Points on a hilly landscape, in no order, each with its height.
A ball rolls from a point to whichever of its 2 nearest points has the largest drop for the distance, and stops where none of them is lower. Distance is the straight distance between rows; heights are no part of it.
fipig h=40.7: [192  62 111  59 131 142  58 112 156 113 154 104 164 151 107 176 109 140
  80  60 134 160 106 116 117 121 171 116 170 167  95 114 111 146 103 145
 149 117 135 131 153 136 140 150 178  66 139 118 104 129 131 121 144 115
  86 147  89]
Gek h=29.8: [139  65 142  65  88 150 128 150 155  86  98 150 156 144  84 182 125 110
 105  92 158 173  93 120 136 142 136 139 108 176 138 141 135 206 121 146
 127 133 136 103  93 141 102 151 137 113 109 161 126 112  81 103 168 122
  89 180 123]
gito h=27.1: [115 147 117  93 162 122 122  85 123 162 159  61 116 105 127 204 154 125
 172  94 120 123  93 132 136  76 156 165  94 103 119 116 121 147 178 166
 135 111  67 186 127 124 142 131 179 192  84 108 124  80 110 105  80 109
  90 128  99]
Tufav h=38.1: [171  98 118 157 164 100  97  90 103 132 159 104 137 149 144  78 113 110
 142 115 106 144 158 136 103 179  63 135 179 120 109 154 152  78 100 112
  86 134 163 137 132 134 134  87 105 100 141 113 101 172 150 133 131 149
 201 127 125]
ged h=53.3: [117 122 151  77 115  96 110 119 132  91 112 120 172 114  88 158 125 163
 136 102 135 170 142  58  99 119 143 137 142 111 120  99  98 144 141 120
 114 114  73 186 104 148 124 160 194 120 108  57 109 141 126 171 157  98
  79 126  95]
niz h=37.3: [114 183 171 144 167 140 155 118  98 143 133 139  91 152 133 125  84 189
 117 151  78  89 134 120 206 146 132 154 119 101 136 114 116  98  86 129
 133  96 112 130 122  84  87 120 132 147 143 131 133 105 185 147 129 107
 118  85 144]
putu h=40.4: [119  85 124 131 118  93 133  82 169 156 159 134 117  87 165  88 125 126
 164 119 115  75 112 120  97 101 129  47 107 143 151 109 155 139 119 129
 139  90 154 161 180 101  67 127 106  77  85 153 158  71  72  59 123 150
 127 151 131]
Dor h=57.2: [130 136 143 142 142 186  81 154  95  58  73 175 118 170 139 123  81 151
  46 159 121 154 163 144 138 130 134 114 160 148 109 137 140 126  74 148
 131 159 168 126 115 142 160 171 142  97 117 100 133 176 148 175 154 106
 152 117 129]
Laki h=51.7: [ 84 183 178 149 134  90 142 129 129 134 148 128 112 159 182  71 104 165
 115 130 160  78 118 149 100 116 109  70 160 151 130 129  99 113 119  92
 135 146 128 150 160  98  93 126 135 120 146 151 134 109 158 140 153 175
 112 124 121]
Mel h=22.5: [107 151 131 156 134 176 116 100 113 125 137 168 100 100 150 120 134 147
  91 165  81  91 148 143 151 129 168 111  92 122 171  79 148  95  93 120
 151 130 176 115 177  98 114 187 109 116  95 129 164 110 149  91 118  97
 161 103 112]
Mapok h=47.2: [110 197 141 125 118 146 172 143 124 146 123 132 105 130 126 127 133 167
 146 142 127 118 141 104 202  92 121 192 166 120 117 144 138  99 164 102
 153 129 133 142 102  86 144 133 129 197 113 120 119 179 158 172  92 113
 100  98 126]
Kavo h=34.6: [111 119 163 154 157 141 166 100 109 115 144  98 135 131 125  95  98 149
 121 113 131  90  71 101 131 135 124 126 112 137 115  94  95 114  92 113
 106 108  88 116 123  97  76  92 140  83 140 177 137  72 145  78 156 109
 147  86 120]
Tiv h=40.0: [161  66 144  65 134  85 119  69 144 131 145 121 153 171 137 161 106  77
 149  43 124 152 113 152 115 142 105 101 154 154 110 152 143 170  94 163
 154  92 128 139 148 123 115 125 158 142  88 132 104  90 132  83 155 137
  65 174 108]
kof h=39.0: [167 138 118 109 149 122  93 145 186 121 172  61 113 133 157 147 180 159
 106  54 132  94 128  94 143  69 212  86 141 135 160 127  69  99 162 137
 163 122 127 131 138  57 109 155 187 100 152 122 140 145 165 132 100 100
  51 122  81]
vez h=61.8: [101 178 114 153 163 108 162 122  93 179 123 113 109 124 117 124  76 131
 158 184 136 141  97 170 145 107  72 126 132 106  75 152 142 165 165 133
 114 140  90 174  97 155 139  75 133 157  87 142 118 142  95 163 134 178
 154 120 173]
totud h=60.7: [ 75 127 130 154 122 154 153 144 111 138 113 173  99  96 125 141  93 126
 123 152 113 108 143 192 117 143 149  92  52  90 140 139 120 151 115 168
 125 140  89  95 137 154 115 148 102 142 127 112 161  84 123  98 162 135
 134 138 155]
res h=19.2: [145 119  87 108 118 124 108 162 142 122 145  51 141 127 123 145 176 124
  77 144 146 124 101 135  98 114 194 132 130 165 136 127 137 132 161 130
 137 121 141 114 170 132 180 118 120 113 160 145 122 139  95 109  73 122
 155  94 124]
fezi h=65.8: [151 125 104  94 159 162 108 138 178 134 101 137 127 181  96 188 128 140
  93 130 112 149 155 126 177 123 149 133 149 111 105 129 159 128 127 148
 153 141 164 133 118 103 145 169 130 177  86 113  99 193 142 150 132 108
  87 137 132]
zizu h=74.1: [128 127 183 109  88 167 132 180 119  67  73 179 164 139 102 117  99 137
 117 148 153 184 124  85 130 143  88 175 144 191 105 112 128 163 100  99
 127 148 148  98  48 143 112 165 111 106 160 130 127 160 113 168 166 108
 141 124 120]
Rap h=48.6: [145  85 127 186  98 158 142 117  75 117  93 158 144  64 117 120 102  93
  95 159 148 172 135 132 136 160  92 166 157 145 147  89 149 140 115  84
 126 169 146  55 108 114 141 133  88  87 124 118 118 153 131 139 183 124
 182  87 128]
bugi h=77.8: [172 159 118  85 135 128 146 244 171 150 120 109 150 136 110 161 183 131
 146 133 160 195  95  88 157 148 133 208 127 129 149 136 111 137 181 103
 120 149 124  62 118 133 128 125 139 147 191 133 104 152 137 177 136 117
  56 154 163]
fada h=17.1: [107 134 137  81 115 124 153 104 113 138 153 125 100  77 127 189 138 158
 195 105 114 106  66  84 159  52 158 141  97 143 107 105 131 140 157 158
 138  64 103 164  99 100 131 134 171 130  63 156 116  83  90 104  92 126
  96 128 104]
tevod h=64.2: [ 61 159 171  92 137 131 124 119  87 124 119 169  82 104 133 196  70 176
 150 158 113 116  92 147 174 115 120 133  70 123 102 120 142 163  65 202
 133  79 124 170 121 157 131 123 136 131  52 195 142  76  71 118 120 144
 155 129 126]
guf h=28.5: [148  97 107 173 120 101 129  94 148 152 146 144 124  61 159  98 164  74
 153 130 104 100 172 133  86 165 115 116  89 124 179 128 163 110 127  95
 116 145 154 108 196 142 143 128  93 122 147 108 144 127 125  89 119 143
 164 132 134]
zud h=10.4: [106 185 113 183 136 165 113 120 141 126 172 120 108 138 152  98 160 119
  90 145 144  57 117 137 117  96 176 107  99 147 198  86 110 101 167 148
 171 113 162 101 174  99 114 173 134 147 121 163 175 129 132  73  88 102
 131 107 120]
voz h=46.7: [190  64 138 121 116 114 127  41 139 121 133 153 153 188 125  88 134  74
 146  79 113 141 126  92 114 127 100  89 171 149 134 113 151  94  90 123
 125 113 175 155 116  94  90 150 149  79 105 138 127 159 145 102 139  96
 104 129 115]
tofis h=19.4: [119 103 141  93 100 143 146 154 129  78 130 105 149 132 119 171 134 135
  94  98 163 137  78 115 125  92 165 130 131 158 144 112  74 192 155 130
 164 127  86 114 116 111 100 153 183 123 151 147 130 103 137 111 153 111
  60 147 110]
rugo h=68.1: [110 164 118 123 175 125  94 110 125 138 170  61 126 172 169 159 119 127
  84 112 160 104  86 176 106  94 149  94 146 130 137 118 107 147 184 156
 152 133  91 154 196 130 130 137 168 172 134 135 115  95 153 118 115 118
  78 121 123]
zikel h=59.0: [108 143 141 128 165 104 140 134 131 146  98 145 132 118  98 121  73 161
 115 167 122 146 147 115 143 123  97 115 137  99  83 126 146 139 126 124
  95 143 107 162  82 141 117  97 115 117  94 111 112 184 106 184 183 152
 149 119 138]
ropan h=40.9: [141  63  74 159 132 138 151 138 163 167 118  72 147  93  83 191 111  84
 119 163 146 138 108 146 138 133  89 159 120 144  90 125 178 175 166 158
 120 144 128  66 119 120 157  80  37 113  96 174  89 120  68 109 132 138
 146 139 167]
subeb h=58.8: [142 164  97 126 158  71 131 162 166 158 147  54 140 145 130 120 153 137
 118 132 169 116 103 105 123  87 124 100 150 121 103 161 126 131 184  99
 104 143 106 183 137 108 149  87 152 121 131 129 108 153 106 168  99 168
 114 135 120]
nud h=33.4: [170 133 137 102 118  88 111 163 189 130 163  85 126 142 160 137 187 137
 168  63 168 106 119  88 114 103 148  99 154 153 152 150  72 116 137  98
 147 141 161 145 113  61 128 145 164 103 164 143 136 145 144 131 102 133
  71 147  75]
kubi h=44.7: [138 161  97 180 155 109 127 102 170 175 193  77 111 115 161  79 162 141
 158 137 125  68  97 112  84  84 143  72  97  89 148 137 132 113 177 137
 125 111 117 175 152 141 113  71 137 152 140 135 169  96  91 111  57 149
 165 126 150]
fam h=85.6: [ 96 204 109 167 113 144 111 153 115 115 142 114  96 133 131  72 172 152
  87 150 140  90 141 105 141  96 173  90 124 106 161  99 127  64 163 102
 145 142 126 145 153 108 143 130 160 140 172  86 157 178 193 170  80  90
 133  92 121]
Pamu h=56.9: [ 68 154 145 139  77 154 196 139  91 117 106 197  93  83 116 139 101 139
 160 174 112 124 116 168 168 125 112 143  59  94 130 141 135 149 125 141
 124 119 113 114  88 164 120 117 111 144  85 151 156  93 101 121 149 169
 159 152 181]
rasap h=31.1: [ 97 188 167 179 166 160 120  66  71 118 141 148  97 150 149 102  89 162
  84 140 103  93 134 154 155 151 113 136 124 123 143  78 135  77  83 136
 141 134 139 119 141 105 119 157 142 151 112 119 147 111 193 124 140  82
 160  77 130]
gizok h=22.4: [154 100 104 118 107  97  98 175 134 128 120  88 151 106 143 140 185 102
 131 129 139 152 144 163  77 166 135 168 131 138 139 166 135 132 159 100
 131 137 148 111 160 154 192 113 100 126 171 141 109 131 102 140  92 173
 168 122 133]
renit h=35.1: [116 110 139 159  78 104 176 123 166 158 149 141 108  64 169 101 145 107
 188 139 118  77 128 140 103 123  91  85  81 119 167 113 138 144 134  88
 136 117 137 108 160 120  94 118  94 107 113 150 167  61  90  85 114 189
 144 164 148]
kor h=53.4: [133  78 162 105 148 152  85 136 109  74  92 161 154 144  89 153  75 149
  67 131 136 149 121 130 105 150 143 105 128 136  94 115 118 145  87 140
 111 140 115 112 123 168 128 146 141  65 119 121 123 132 124 160 179 100
 138 122 124]
varo h=60.4: [101 138 151  96 130 165 116 117  62  78  87 195 105 111 133 157  98 134
  82 179  99 153 173 154 165 135 138 153 129 152 116 105 178 148  63 126
 142 137 173 113 129 141 161 182 108 104  84 105 137 148 130 147 142  90
 173 101  96]
mor h=41.6: [ 98  74 167 115  42 127 164 140 137 105 100 202 130 105 163  80 150 109
 153 123 119 104 131 146 105 129 113  99  94 163 178 133 114 141 115 113
 156 110 151 116 121 106  84 173  75  78 121 160 166  82 126  67 144 160
 122 162 129]
satul h=57.0: [116 165 157  93 109 121 147 154 124  96 132 139 176 105 115 143 146 166
 170 103 138 170 147  50 139 137  98 210 168 108  94  79 101 108 137  67
 129 128  87 139  86 135 131 164 174 140 144  72 111 124 165 196 123  98
 100 108  96]
rig h=74.7: [156  91  88 156 128 112 132 148 139 155 112 118 150  76  88 153 164  99
 150 113 158 165 140 120  80 131 109 159 170  68 126 125 116 107 186  80
 107 182 100 104 133 134 151 121 118 123 133  81 106 160 153 140 151 113
 129 120 116]
gusug h=69.2: [118 136 205  29 101 104 149 109 105 100 110 161 125 142 132 108  94 158
 179 113  69 138 164  95 157 147 122 154 127 182  93 115 151 145  46 128
 105  68 174 187 110 124 111 154 144 110  96 131 129 133 108 163 107 139
 109 151 107]
San h=54.8: [112 123 118 183  85 166  85  77  92  75 129 158 131 140 132  54 133 104
 100 153 133 125 143 127  81 127 121  93 141 153 149  99 170 100 114 139
 137 153 171 151 107 138 124 154 131  98 104 103 160 159 133 104 123 105
 196 109 108]
kot h=64.0: [112 180 113 139 140  92 149 131 109 180 138 102 124 130 143 139 124 106
 154 147 156 132 118 209 104 128  82 149 130 117 113 156 140 164 177 112
 123 147  94 149 152 168 166  79 126 179 118 129 116  95 111 137  94 189
 152 126 162]
tigo h=26.6: [175 158 141 131 102  76 124 143 170 150 164 131 123 118 174  87 189 114
 195  93 146 106 150 105 126 159 117 141 145 140 159 142 107  82 111  77
 126 153 172 128 134  76 142 125 121 103 178 132 141 149 144 151  84 153
 141 126  82]
Dimap h=47.5: [ 89 153 183 122  69 116 162 144 115  82  99 177 105 137 174  71 102 174
 141 117 153  95 130 146 119 125 104  75 135 176 143 123  83 141 106  90
 163 122 134 135 119  95  92 166 119 104 141 148 162 109 163 139 161 165
 113 147 108]
Koguv h=60.3: [123 137 129 119 103 105 169 103 117 141 117 154 154  78 101 125 178 114
 192 106 118 140 153  56 122 121 106 175 135  83 118 136 130  95 160  86
 100 144  84 153  86 132 125 115 144 146 117  75 125 122 138 139 120 102
 130 118 107]
muv h=42.1: [105 133 179 101 162 127 148  73  63 110 136 113 150 138 117 104  99 136
 158 128 115 132  82 134 129 155  96 156 127 137  92 118 128 112  80 141
  93 104 107 160 125 153 140  79 144 119 122 156 115  85 107  85 122 117
 172  99 110]
Zira h=66.2: [114 162 135 102 159 100 120  97 111 149 169  77 141 161 165 143 135 110
 149 106 160 119  86 190  88 133 108 132 133 149 127 144 113 177 165 150
 152 124  96 159 186 153 144 108 154 189 134 143 121  68 125  88 104 176
 124 145 130]
Nit h=49.4: [106 124 153  76 143  96  81 123 110 106 108 135 118  95 120 171  99 170
 123 122  97 140 159 104 121 135 163 119 117 111 130  86 117 140  87 112
 138 110  96 163 177 134 124 157 182 110 102  73 116  85 142 155 152 119
  89 128 111]
mono h=80.2: [124 101 108 140  67 141  92 192 163  87  79 141 157 122  77 128 148 125
  82 151 191 138 133  96  98  81 143 101 152 153 141 138 109 144 153 100
 148 172 147 145  91 116 133 158 135 113 128 112 123 190 120 179 137 117
 104 139  95]
rigus h=37.1: [135 119 125  81 100  84 139 140 162 135 154 119 130 104 166 137 157  86
 215  97 100 123 146 147 112 135 144 128  88 119 154 176 116 149 152 118
 126 101 120 161 145 138 154  91 149 152 123 110 142  71 109 115  74 179
 106 170 117]
vapek h=64.3: [ 80 131 174 117 134 148 144 134 107  77  93 182 121 163 138 140  82 162
  88 131 110 119 151 164 134 162 168  90  99 130 134 138  90 139  79 176
 136 136 106 108 115 153 109 166 140 124 142 129 150  98 138 121 186 119
 112 151 139]
fedad h=48.7: [112 123 153 135 210 128  91 125  77 114 112 110 117 147 118 115  43 162
  86 168  99 132 129 169 131 170 118  99 129 120  81 136 128 128  63 163
  68 142 119 124 145 181 136  98 120  65 123 128 130 130 128 144 164 126
 185 111 120]
riro h=35.8: [176  28 105  62 119 126 106 109 155 123 110 118 172 137  91 193 129  76
 106  60 149 180 112 122 122 133 130 122 165 164 109 146 146 173 111 158
 146 124 148 132 142 130 139 156 123 137 102 147  98 114  92  96 156 117
  82 164 107]
paba h=60.8: [148 105 106 144 109 139  96 137 155 141 113 163 134 200 106 117 150  95
 142  69 101 138 163 153 103 135 152 117 129  93 151 175  93  89 142 166
 143 125 116 135  96 147 113 149 145 191 157 103 143 160 154 113 151 110
  93 130 146]
tegef h=42.6: [143 130 140  45 112  83 126 132 129 119 136 118 139 135 136 140 151 119
 208  91 102 141 128  86 113 118 138 162 122 143 126 165 117 137 143 132
 115  83 114 179  85 146 130 103 178 153 144 130 117 116  80 113  87 143
 119 141 106]
mes h=28.7: [ 77 153 145  75  92 116 162 149 122 122 147 139  92  68 146 151 125 142
 206 132  92 103 109 137 145  85 162 121  43 128 148 133 107 163 126 123
 136  78  88 165 114 134 128 114 172 126 115 136 151  52  88 124  78 169
 103 152 111]
tume h=55.4: [122 198 158 129 183  69 108 142 133 136 145  89 113 162 144  91 111 180
 115 130 132 108 123 125 121 132 112 114 172 114 114 142  94  92 120 102
 105 135  86 169 137 119 112  89 158 118 159 106 111 142 168 183 133 159
 117 112 123]
mun h=83.9: [138 154  92 177 100 137 100 161 148 102 127 139 111 133 113  65 143 160
 104 127 132 126 180  82 143 136 146  91 128  73 141 128 105  48 132  88
 114 155 137 139 101 111 104 130 150 106 158  81 145 195 198 169 131 103
 138 121 114]
muza h=76.5: [122 142 139 108  82 182 158 183 123  95  76 144 175 129  71 147 156 139
 103 145 175 180  70  34 142  75 102 185 174 175 125  94 114 155 159 110
 147 139 140  89  43 124 121 164 123 149 142 139 112 162 109 162 117  73
 109 123 114]
did h=50.4: [140 112 115 135 102 153  83  67 140 100 133 137 142 170 124  94 155  91
 113 109 145 122 152  96 112 103 125  93 156 153 140 113 160  88 139 132
 146 128 214 172 112  81 125 153 134 132  86 115 132 161 163  98 115  81
 120 133  92]
nibo h=6.1: [108  96  92 111 103 162 136 156 133 112 120  86 148 109 127 172 150 126
  73 142 146  99 101 139 112  82 195  96 107 172 150 105 103 166 147 138
 162 139 112 108 176 114 136 147 140 101 147 163 126 101 107  93 120 120
 108 128 106]
Lol h=42.7: [ 87 204 169 108 119 145 170 138 111 126  99 153  99 130 120 132  88 200
 153 145  97 126 144 101 227 120 136 178 124 119 113 116 124 114 108 150
 145  94 106 151  86  96  95 163 142 189 116 130 109 129 145 167 115 114
 112 110 142]
Fumol h=33.3: [164 164 109 173 143 109 116  92 131 141 157 101 129 122 149  62 160 100
 156 117 138 136 138 118 111 149  69 160 178 123 131 131 135  63 145  71
 114 158 157 123 134 101 141  93 106 144 135 117 123 158 170 132 117 147
 175  94 116]
Lik h=39.3: [157 122 143 119 132 153  83  75 115 121 175 119 139 147 166 101 175 114
 140 102 100  97 143 134 103 155 179 147 115 139 172 111 117  90 101 143
 139  87 160 119 190 144 147 139 154 155 173 114 166 100 158  86  60 101
 141  97  95]
bap h=45.1: [147  70 124  75 131 136  66  94 132 103 125 115 144 117 124 152 132 127
 110 100 107 148 145  95 125 145 163 132 138 143 111  85 140 104  84 120
 145 119 162 145 191 118 158 150 160  75  87  87 118 118 135 136 110  98
 104 130  78]
vob h=36.0: [174  84  82 122 157 117 139 119 135 181 121  95 144  76  97 157 148 111
 172 131 112 171 150  98 156 163  93 199 127 107  96 133 177 120 151 136
  75 128 141  87 132 142 153  81  57 126 123 125  77 147  82 116 125 137
 164 132 154]
gog h=56.6: [141 160 131 119 183 117 172 190 148 179 151  79  96 163 123 171 117 153
 107 125 142 113  99 130 202 106 136 116 133 112 134 150 100 158 174 131
 138 118  60 107 137  93  96 112 148 155 148 140  94 121 139 163 157 128
  35 146 166]
deren h=76.4: [172 137  86 116 133  98 149 209 161 176 125  99 151  82 108 178 156 120
 157 143 171 182 109 125 140 151 103 192 124  93 123 151 114 155 188  69
 104 179  97  70 145 124 146 103  96 121 160 123  94 139 136 179 153 144
 102 161 152]
Loro h=52.9: [148  90  82 170 169 141 104 132 155 159 153 123 120 162 123 119 111 113
  89 123  91 106 183 176 109 171 147  81 106 104 126 172 142 110 111 171
 109 115 153  78 143 147 133 107  57 134 182 143 130 139 116  97 127 149
 165 131 161]
gaki h=49.9: [101 196 107 194 109 134 140 112 133 152 153 145  86 105 151  83 148 139
 153 177 133  67 123 132 123  86 110 112 108 111 159 127 149  95 157 106
 135 145 125 161 119 126 125 106 129 153 119 138 154 140 119 122  91 155
 180 113 140]
Suza h=60.9: [ 51 202 162 107 100 148 171 138  83 129 119 175  70 101 119 157  76 184
 153 185 126 129  76 122 163  96 127 149  70 107  96 132 123 166 119 186
 128  85  87 157  88 182 137 121 136 160  78 173 137  98  81 153 114 155
 141 139 182]
vava h=55.8: [122 125 126 163  98 137 156 134 115  98  81 179 141  90 104 105  96 162
 125 149 139 182 160  97 130 139  95 131 154  87  99 109 135 136 109 104
 104 163  99 126  55 135  91 161 106 108  99  58 120 193 132 183 214 122
 145 123 127]
lagun h=63.5: [152 120 112 106 136 156 127 148 193 160 112 112 109 169  99 167 150 123
 154  85 112 129 175 126 166  94 175 136 115  95 147 174 117 122 155 157
 131 118 125 143  81 107 122 157 134 201 121 128 142 175 138 129 110 108
  69 130 139]
fabu h=63.3: [ 65 126 162  99 130 123 127  81  58 110  95 201  94 113 146 158  98 136
 115 173  82 136 145 155 158 141 138 110  95 120 125 105 177 148  36 189
 132 111 135 150 145 152 134 167 109 106  51 144 149 112 102 107 119  95
 153 120 113]
Pud h=58.9: [162  88  91 164  98 196  61  99 111  80 142 130 140 151 121  95 148  98
  54 140 128 120 151 122  84 131 168 102 105 159 131  94 135  95 104 134
 151 143 205  87 175 132 156 143 127  62 137 121 146 130 156 109 105  97
 164 108 110]
talo h=53.9: [125 166 132  92 129 125 193 214 159 143 146 106 111 171 131 148  99 137
 143 145 172 144  87 127 192 105  84 129 112 130 110 167  95 211 188 112
 134 129  82 112  92 108  94 125 133 173 128 155 103 113 122 188 160 177
  51 189 182]
dide h=54.1: [113 146  94 224 116 161 162 108  80 149 122 137 112 109 124  78 147  85
 136 179 140 117 115 162 118 122 104 144 120  93 157 136 140 119 176 124
 121 164  95  95  80 147 145  92  99 170 145 123 135 163 124 113 129 127
 173  88 181]
Rab h=70.2: [125 135 122 156 164 153  67 117 126 117 129 121 136 175 145 134 114 108
  21 135 184 126  98 188  94 120 139  86 169 149 110 127 130 145 139 154
 144 162 146 127 188 148 160 139 133 134 134 121 108 145 161 129 150 124
 130 121 138]
Zel h=43.1: [138  88 132 147 182 105  89  95  86 112 117 106 128 109 160  96 102 122
 118 148  71 122 160 167  81 189  98 121 136 135  83 159 158 118  78 146
  59 123 161 116 156 174 168  70  81  82 151 130 117 142 113 134 113 163
 236 134 133]
ferob h=52.4: [105 128 124 171  75 133 187 168 115 125  84 170 148  49  99 126 128 122
 139 169 159 149 130 108 131 124 108 139 122 105 139 112 117 147 150  76
 114 177  89  94  73 137 104 156  89 113 134 112 143 164 120 166 185 137
 149 119 142]
lelo h=33.9: [145 117 118 104 106 108 129  94 140 137 147 125 130 109 175 110 171  82
 163 106 109 108 161 143  77 170 146 135  98 149 180 126 142 134 121 122
 149 106 148 141 212 145 143 120 129 152 142 122 152  72 115  64  77 143
 153 130 115]
bur h=34.0: [163 135  84 177 213 103 161 128 128 209 165  60 109 131 102  98 125 140
 132 147 108  91  99 120 151 146 125 105 128  65 118 148 128  82 154 123
  86 127  76 101 153 121 104  57  95 129 178 133 102 121 150 114 113 118
 146 101 171]
potu h=47.6: [118 131 138  56 161 114 138 121 117 126 107 126 155 120  93 141 126 138
 174 113 113 167 108  97 136 145 127 189 124 141  93 121 134 137 122 148
  98  91  97 137  82 179 127  94 157 145 119 132 101 109  81 110 132 114
 142 136 126]
pituv h=73.3: [163 118  99 199 103 129  93 188 142 136 108 155 138 109 144 142 149  86
 117 138 158 171 154 161  91 145  93 155 180 109 149 148 108 119 172  89
 151 183 117  78 128 131 174 130 106 144 160  96 111 187 161 181 158 158
 107 129 155]
kosi h=50.7: [149 181 125 132 125 124 159 179 162 180 102 128 128 145 136 157 116 151
 135 162 175 146 124 119 190  94  79 170 190 128 109 155 130 168 157  86
 136 174 120 126 106 101 130 133 115 182 126 137 106 169 133 206 139 157
  69 154 147]
zives h=20.8: [149 128  79 212 139 148 118 128 189 166 157  87 117 100 135 110 190  96
 115 120 147  72 147 140  97 109 150 104  99 116 181  87 135 106 173 115
 148 144 162  87 185 108 136 130  86 131 141 136 165 124 117  73 104  99
 143 124 141]
Dil h=71.5: [103 146 197  50 107 116 140 152  87  76  91 182 144 132 149 125  88 149
 149 126 117 174 156 114 135 160  98 156 128 177  96 121 147 162  79 123
 121 119 145 147 103 170 125 160 138 121 115 102 135 131 115 169 165 147
 121 159 112]
Gurub h=48.9: [141  89 125 122 169 131 117  92 140 152 168 128 102 181 168 111 108 126
 140  85  71  78 160 187 124 176 149  87 105 123 140 156 134 114  50 192
 130  83 165  96 157 147 118 109 109 148 168 161 153  69 134  56 130 126
 136 144 138]
radob h=26.4: [135 135 136 137 189 115 165 136  98 149 180  74 128 150 111 114 126 166
 118 128 126 109  68 107 161 143 152 137 139 112 114 117  95 101 123 128
  83  98  64 109 128 118  96  71 147  92 191 165 113  85 138 112 132 110
 114  91 156]
kepo h=66.3: [120 122 139 101 118 110 144  74 104 134 109 182  97 119 142 134 110 145
 164 135  41 119 150 111 190 122 138 132 101 117 118 113 184 106  57 169
 118  66 164 177 119 116 106 138 126 120  63 149 126 123 105 110  96 109
 136 136 130]
tunek h=81.9: [124 146 110 190  65 134 108 167 138  94  92 148 111 137 118  78 143 118
  80 170 168 150 153 111 124 102 133 112 161 131 136 121 130  98 152  86
 150 175 172 128  67  89 129 154 105 125 128 106 132 222 161 182 137 126
 142 111 116]
tezod h=71.8: [166  93  89 187 120 151  52 163 145 122 121 152 138 166 130 135 132 102
  41 134 168 154 142 172  82 119 111 113 185 141 133 151 115 116 155 117
 165 172 177 100 161 138 178 136 122 123 149 109 122 185 159 151 139 142
 129 132 140]
Nif h=78.3: [114 132 115 123  92 161 125 156 145  99  93 113 167 132  51 170 147 135
  72 137 185 148  85  77 141  49 138 127 169 150  94 108 134 165 179 117
 153 150 127 148  85  86 132 155 146 145  89 128 107 173 109 160 119  82
  93 128  96]
lubi h=30.1: [156 104  98 123 146 107 146 146 127 149 149  76 128  90 130 158 144  96
 147 112 120 148 138 167 138 197 111 207  96 131 118 160 138 138 143 124
 124 113 139  58 167 144 177  83  64 153 162 157 102  88 101 102 109 168
 162 143 152]
Makev h=44.9: [125  59 100 123 115  75 115  52 158 142 118 151 135 113 125 103 111  74
 137 124  97 105 145 140 104 119 127  44  86 122 139 107 192 132  99 165
 121 116 161 174 156 126  78 137  84  84  68 126 145 133  83  72 119 107
 121 159 139]
Tete h=39.1: [124 126  68 178 200 108 148  98 135 204 175  73 105 102  89 115 127 132
 159 151 101  93 124 129 128 112 130 104 104  71 116 148 153 104 152 141
  98 112 112 152 134 155 129  48 101 152 135 118 136 127 101 107  84 128
 179 124 151]
metof h=45.2: [127  75 112 201 147 144 134 122 110 140 102 131 148 102 114 146  95  75
  72 151 164 160 118 172 105 156  80 135 148 134 113 134 159 159 134 155
 109 152 122  62 124 150 137 106  53 108 137 140 100 140 122 101 185 115
 161 115 155]
Gaku h=52.7: [112 121 136 108  96 159 183 151 128 123  99 171 132 106  95 155 134 107
 159 144 114 145 121 124 173 155 127 195  86 128 132 132 136 149 126 151
 127 107 116  85  72 153 126 118 115 162 113 165 119  98 103 107 145 137
 134 130 155]
kidib h=43.5: [157  72 168 104 110  79 104  73 126 117 121 162 151 193 154 119 108  79
 152  71 138 163 139 135  91 158  69 106 163 148 102 145 116 135  80 126
 122 111 149 144 136 133 107 143 152  84 117 118 115 123 164 119 170 133
  84 155 121]
Von h=57.6: [138 147 109 174 128 145 155 139 124 146 114 142 149 178 106  98 150 109
 155 120 134 140 121 131 120 145 111 145 154  80 143 165  97  95 165 137
 102 139  80 101  65 145 113 105 128 191 175 128 113 141 162 121 160 120
 132 101 164]
Fudiv h=44.2: [139 130 151 120 166 167 101 114 120 114 165 125 120 185 180  99 125 144
 131  97  78  95 145 156 137 161 171 131 128 121 142 153  99  80  86 147
 113 101 130 109 161 155 151 122 142 127 212 139 162  89 170 113  92 123
 145 130 129]
gifel h=56.2: [149  70  95 165 148 168  92 109 151 115 161  93 138 177 130 103 138 116
  62 125 118 103 137 161  72 151 187  70 121 148 140 126 118 102 108 179
 117 136 171  82 174 141 142 129  98  78 175 153 144 134 115  71 131 121
 164 129 138]

For each start below, name the point where the ball stops.
Von => radob
Rap => nibo
bugi => zud
Koguv => nibo
Rab => nibo
Pud => nibo
gog => zud
talo => zud
